Each row is a point on a landscape with many peaks, with its height.
A climber steps from a point to the highest of its 2 nearest points, and stops where none of them is higher. Distance is the straight distance between rows; heights are no part of it.
j189 h=218: [179 155 131 118  90  78 169 139 141 116 143 113 114 183 120  76  93  94
 175 174]
j207 h=522: [153  96 158 145  86 112 110 114  75 122 121  95 158 144 138 144 136 139
 109 134]
j616 h=183: [166 145  82  99 111 116 162 181 157 113 144 129  90 110 110 114 138  87
 169 153]
j190 h=113: [177  76 142 108  93  95 140 155  96 148 105 141  79 155 100  98  92 124
 169 166]
j499 h=371: [ 98 180 159 103 125 199  96 126 122 125 122  98 153 174 138 118 126 133
 103 132]
j464 h=386: [ 82 178 118 112 144 162 157 149 179  96 114 166 123 100 134 133 104 155
 163  93]
j374 h=403: [ 86 222  66 162 109 138 126 150 143 151  98  85 172 127 112 102 178 177
  97 109]
j239 h=454: [109 159 151 103 151 156  73 159 125 169  85 117 168  98 128 177 108 187
 121  95]
j564 h=384: [161 120 126 149 109 131 105 145 157 173 159 172 141 122 148 171 145  92
 110 132]
j857 h=238: [106  99 158 128 165 121 114 143 123 111 134 115 174 159 128  82 158 161
  64 150]
j440 h=70: [142 136 169 121  72 103 121  90 177 101 151 105 129 189 137 114  90  95
 149 172]
j922 h=22: [112  72 131 115 158 144  82  32  88 131 115 111 134 180 138 150 160 151
 148 191]
j135 h=355: [140  79 140 179 149 137 126 103 145 178 162 160 100 152 106 160 162 107
 120 101]
j808 h=134: [122  86 135 139 142 111 143 133 102  84 123 115 153  99 132 115 139 138
 114  97]
j832 h=149: [160  93 133 117 111  64 143 145 158 116 152 127  56 140  96  99 135 133
 192 165]
j350 h=114: [106 129 103 145 123 108 123 132 120  75 130 110 151  62 122 140 145 130
  93  76]
j633 h=15: [123  82 120 125 181 122  90  22 104 171 118 156 106 152 127 171 159 139
 143 159]
j303 h=331: [161  58 110 160 147 131 150  90 119 186 146 160 116 130  91 155 139 107
 163 108]
j212 h=334: [ 97 200  92 159 121 155 125 130 147 129 120 116 168 126 102 152 156 157
 102  83]
j793 h=163: [173 128  89  90 127  88 147 153 142 119 122 116  68 129  91 108 137 116
 184 130]
j210 h=330: [142 123 110  99 107 132  94 144 120 105 117 135 164  94 160 148 108 103
 135 123]
j792 h=318: [133 158 109 172 134 152 188 128 133 122 146 133 150 118 121 119 136  97
 121  81]
j90 h=106: [162  62 120  99 116  81 129 104 118 137 112 128 108 158  93  98  88 115
 177 171]
j431 h=234: [ 69 186 110 118 107 202 122 163 133 118  85 146 169 139 146 135 123 157
 129 120]
j577 h=489: [102 197 169 135 135 146 129 130 142  97 151  92 139 115 140 116 158 131
 109 127]
j755 h=166: [168  84  85 137 123  83 168 142 123 111 126 142 116 128 104  80 137  81
 139 107]
j156 h=407: [145  71 190 109 129 128 157 157 108 113 114 142 115 108 161 110  99 125
 161 160]
j569 h=296: [ 84 108  93 116 172 124 105 115 137 103 127 151  78 100 127 144 124 140
 129 114]
j858 h=63: [123 101 175 116 105  96 111  96 164  80 148 106 136 153 146 123 114 124
 152 180]
j460 h=490: [ 83 182  57 138 149 134 130 147 123 117 101  68 178 119 102  93 170 193
  85  84]
j974 h=53: [129 100 148  98 117 118  94 108 127  72 128  81 169 148 167 124 130 127
 131 171]
j893 h=291: [151 167 140 149 121 133 195 143 153 133 149 134 133 136 129  97 106  72
 139 118]
j693 h=352: [101 186  84 168 123 162 185 137 159 102 104 159 138 114 104  86 121  94
 120  82]
j530 h=730: [105 149 173 103 155 133  58 160 128 159 130 117 127 113 157 145 114 179
  71 146]
j722 h=213: [ 94 150  87 146 112 172 142 182 115 114 119 189 128  89 154 149 149 129
 124 108]
j409 h=394: [144 131 128  98 124 148 141 146 105  87 119 112 171 100 186 159 127 121
 169 140]
j787 h=701: [163  84 148 114 101 164 136 137  56 160 113 168  86 134 146 135 107 109
 140 147]
j201 h=585: [ 88 158 145  98 185 136  53 156 119 172  98 125 138  98 138 157 127 210
  83 131]
j40 h=605: [124 120 164 119 148  97  55 127 135 155 140 125 153 128 139 160 131 153
  59 156]
j931 h=581: [ 95 168 168 114 133 125  87 145 147 117 135 103 117  96 150 124 136 164
  79 113]
j588 h=584: [144 117 180 111 165 131 102  97 174 142 120 117 150 149 122 145  77 115
 127 107]
j362 h=300: [108 118  71 154 135 119 116 143 172 128 142 196 111  89 137 148 148 112
  95 109]
j442 h=340: [131 124 121 148 130 112 120 150 189 151 172 176 118 125 128 128 137  85
  78 114]
j935 h=179: [111 175 126 147  87 160 142 185 124 108 157 153 105 100 156 133 163 117
 107 116]
j638 h=609: [108 147 127 147 130 157  98 117 100 174 115  81 155 157  80 121 170 161
  80  68]
j108 h=256: [130 124 200 157 129 127 131 118 144 128 143  96 173 179 118  73 154 129
  74 162]
j486 h=302: [ 84 172 128 105 128 209  91 157 115 123 107 114 137 121 154 145 148 155
 102 130]
j72 h=392: [ 71 223  97 172 128 191 181 101 159  90 106 139 137 135 114 113 116 119
 115 115]
j38 h=123: [163  68 141 134  74  77 166 150  82 155 146 143  65 139 124 133 105 123
 181 148]
j804 h=434: [ 90 215 148 156 131 166 163  99 152  97 136 117 124 127 127  89 118 107
 105 130]
j909 h=456: [ 52 162 109  81 172 172 119 141 176  77 116 132 132 128 125 130  95 165
 148  97]
j177 h=30: [112  86 137 108 138 142  79  80 104 125 126  96 134 187 129 133 165 151
 112 164]
j586 h=601: [ 74 138  54 127 176 138  95 132 100 159 113  77 151 126  86 110 173 214
  85 101]
j270 h=637: [104 162 125 139 147 122  91  98 200 109 149 112 142 124 113 164 109 124
 111  76]
j972 h=659: [127 173 159 133 146 154 128 104 168 154 118 122 171 146 115 113  87 101
 110 110]
j769 h=282: [141  75 150 149 156 114 146  95  79 140 131 158 132 116 148 150 167 163
 158 170]
j292 h=97: [129 155  75 130  77 124 132  96 129  79 144  91 112 132 130 116 124  71
 120 102]
j351 h=304: [120 112 118 133 152 121 105 126 163 127 159 171 103 140 151 107 158  89
  89 161]
j775 h=274: [118  74 115 122 158 106 115 113 154 122 149 148  78 125 131 125 127 128
 120 147]
j751 h=492: [175 140  85 139 102 100 132 113 177 167 149 139 105 126 106 155 116  77
 165  95]
j993 h=399: [130  93 147 170 121  70  88  80  78 183 147 135 108 118 127 162 187 163
 114 182]
j690 h=557: [137 154  98 123 119 102 111  86 214 133 149 129 112 133  96 143 103  77
 119  87]
j472 h=564: [125 125 164 110 162 115 112 103 159  99 121 105 146 112 122 152  97 142
 115  87]
j630 h=439: [142 176 153 123 115 185 119 114  91 162 111  84 180 190 134 139 141 116
 110 116]
j709 h=178: [178  83 126 140 123 101 171 158 106 131 122 163 131 112 123 108 105  89
 138 115]
j599 h=261: [111  84 159 133 201 120 113 104 103 128 123 167 136 109 157 137 155 170
 104 178]
j615 h=558: [150 131 130  99 105 174 152 170  91 148 109 160 113 107 162 142  95 103
 159 133]
j346 h=140: [119  54 155 165  84  79 150 131 143 124 172 139  71 138  98 109 126 138
 195 185]
j985 h=354: [141  62 140 112 167 105 161 110 111 122 113 157  67 122 122 107 125 144
 190 175]
j771 h=40: [116 107 138 112 131 150  90  85 137  97 134  89 169 190 139 114 138 124
  94 159]
j428 h=436: [143 109 157 156 116  78 107 119  87 175 149  85 134  98 125 156 181 195
 109 143]
j14 h=325: [ 88 103 101 103 203 135 120  88  97 107 108 147 108  85 143 163 116 164
 145 110]
j959 h=287: [112 214 100 157 113 156  89 132 163 156 125 115 173 121 129 174 161 124
  93 106]
j746 h=437: [162 144 104 140 101 126 145 134 147 174 169 148 120 116 139 199 125  80
 145 108]
j281 h=153: [140 133 125 134  83 138 155 160 123 110 171 137  75 115 162 139 149 101
 127 121]
j743 h=115: [136 139 102 160  57 120 153 105 113 114 151 115 102 136 125 125 128  73
  97  65]
j979 h=511: [136 171 126 130 111 159 111 119  94 175  84  65 176 163  98 123 143 150
 106 108]
j740 h=288: [176 194 132  96 143 112 181 195 165 148 116 153  94 113 101 105  85 105
 184 129]
j772 h=391: [137 118 160 134 139 129 119 148  93 169 120 100 133  98 132 163 168 181
 113 116]
j470 h=328: [135  74 126 115 178 136 178 140 120 108 125 145 100 110 130 115 147 127
 192 122]
j193 h=259: [104 135  54 129 126 136 125 178 163 110 140 207 104  69 141 146 137 115
 140 135]
j478 h=378: [138  51 163  95 169 105 147 123  95 114 100 147  99  99 136  93  85 150
 143 150]
j425 h=217: [135 124  69 110 153 138 159 168 157 103 133 163 115  92 145 117 139 101
 155 133]
j182 h=372: [125 136 165 133 148 144  90 142 108 203 122 128 133 105 128 186 131 174
 111  94]
j84 h=590: [146  64 154 145  93 120 124 125  52 125 116 134 118 109 146 137 119 131
 129 130]
j225 h=479: [139 101 164 170  99 100 120 111 108 134 149  75 153 153 114 133 167 161
 120 137]
j560 h=81: [152 143 102 117  66 110 139  79 142  97 142  84 127 175 136 108 109  81
 136 137]
j311 h=697: [ 86 187 138 111 152 160 126 127 180 127 102 141 150 149 113 119  57 111
 113  89]
j998 h=151: [123  86  94 135 147 120 177 122 122  75 132 128 144 110 122  73 131  92
 125  96]
j661 h=305: [142  95 142 136 180 140 161 129 104 120 139 139 124  92 140 163 165 143
 168 124]
j801 h=255: [165 227 113  89 125 108 161 162 156 124  90 112 118 127 102  90  72  97
 170 141]
j589 h=181: [112 206 128 143 126 212 153 139 126 139  86 122 196 147 119 121 118 134
 129 120]
j911 h=99: [199  87 110 108  92  62 115 107 147 156 117 128 131 192  63  97  91  88
 157 160]
j988 h=240: [ 81 110 128 114 217 100 110  81  73 125 130 158 103 116 146 130 135 201
  84 147]
j984 h=194: [186  90 138 147  68  79 179 147  94 122 137 137 159 136 134 113  71  94
 149 140]
j580 h=457: [149 119 175 101 112 153 139 161  86 122 132 123 139 119 187 138 118 121
 156 161]
j288 h=206: [177 103 136 122  71  65 147 155 127 124 131 121 145 157 130  87  69  85
 154 176]
j493 h=559: [ 81 156 101  87 138 168 108 127 165  92  98 129 154 148 135 114  69 128
 126 105]
j77 h=132: [123  47 147 157  75  85 169 121  93 145 161 142  70 146 101 107 137 132
 166 149]
j357 h=270: [144 138 193 165 121 133 176 125 151 136 146 130 157 160 122  89 121  88
  90 135]
j9 h=244: [113 138 113  99 123 186  86 155  88 122 110 125 149 126 178 141 148 139
 105 165]
j136 h=231: [198 197 123  96 113  85 149 158 125 111 120 104 109 158  94  71 101  95
 170 165]
j519 h=528: [107 137 103 142 146 114  86 130 113 178 115  71 143 127  93 129 169 191
  84  85]
j834 h=351: [111  74 153 102 186 111 124 103  89  92  89 125 117  76 141 144 101 154
 141 119]
j355 h=133: [133 107 123 157  71 120 147 130  99 133 164 129  70 138 126 119 161  97
 102 101]
j405 h=269: [136 112 123 107 106 153  75 119  95 130 116 135 143 122 185 165 144 113
 122 170]
j124 h=329: [137 177 128  90 144 161 169 171 170 114 113 141 107 112 117 121  81 129
 193 106]
j188 h=96: [105 128  99 135 117 117 122 125 152  96 120 136 128  61 113 151 105 133
 123  67]
j811 h=377: [142  73 149 180 122  97 113  79 111 181 157 154  93 151 119 164 169 155
 124 146]

Call two points neighbours if one is among the 2 nearest of the other. Go from one point of each pair to the other, from neighbour to neighbour, staying as high as possible. Name the lowest point that can't be avoided.
j311, j586 => j9
j530, j428 => j182
j270, j311 => j472
j311, j580 => j775
j586, j638 => j519

For each start below, name the point where the climber stops.
j808 => j311
j569 => j580
j911 => j311
j769 => j580
j857 => j530
j988 => j580
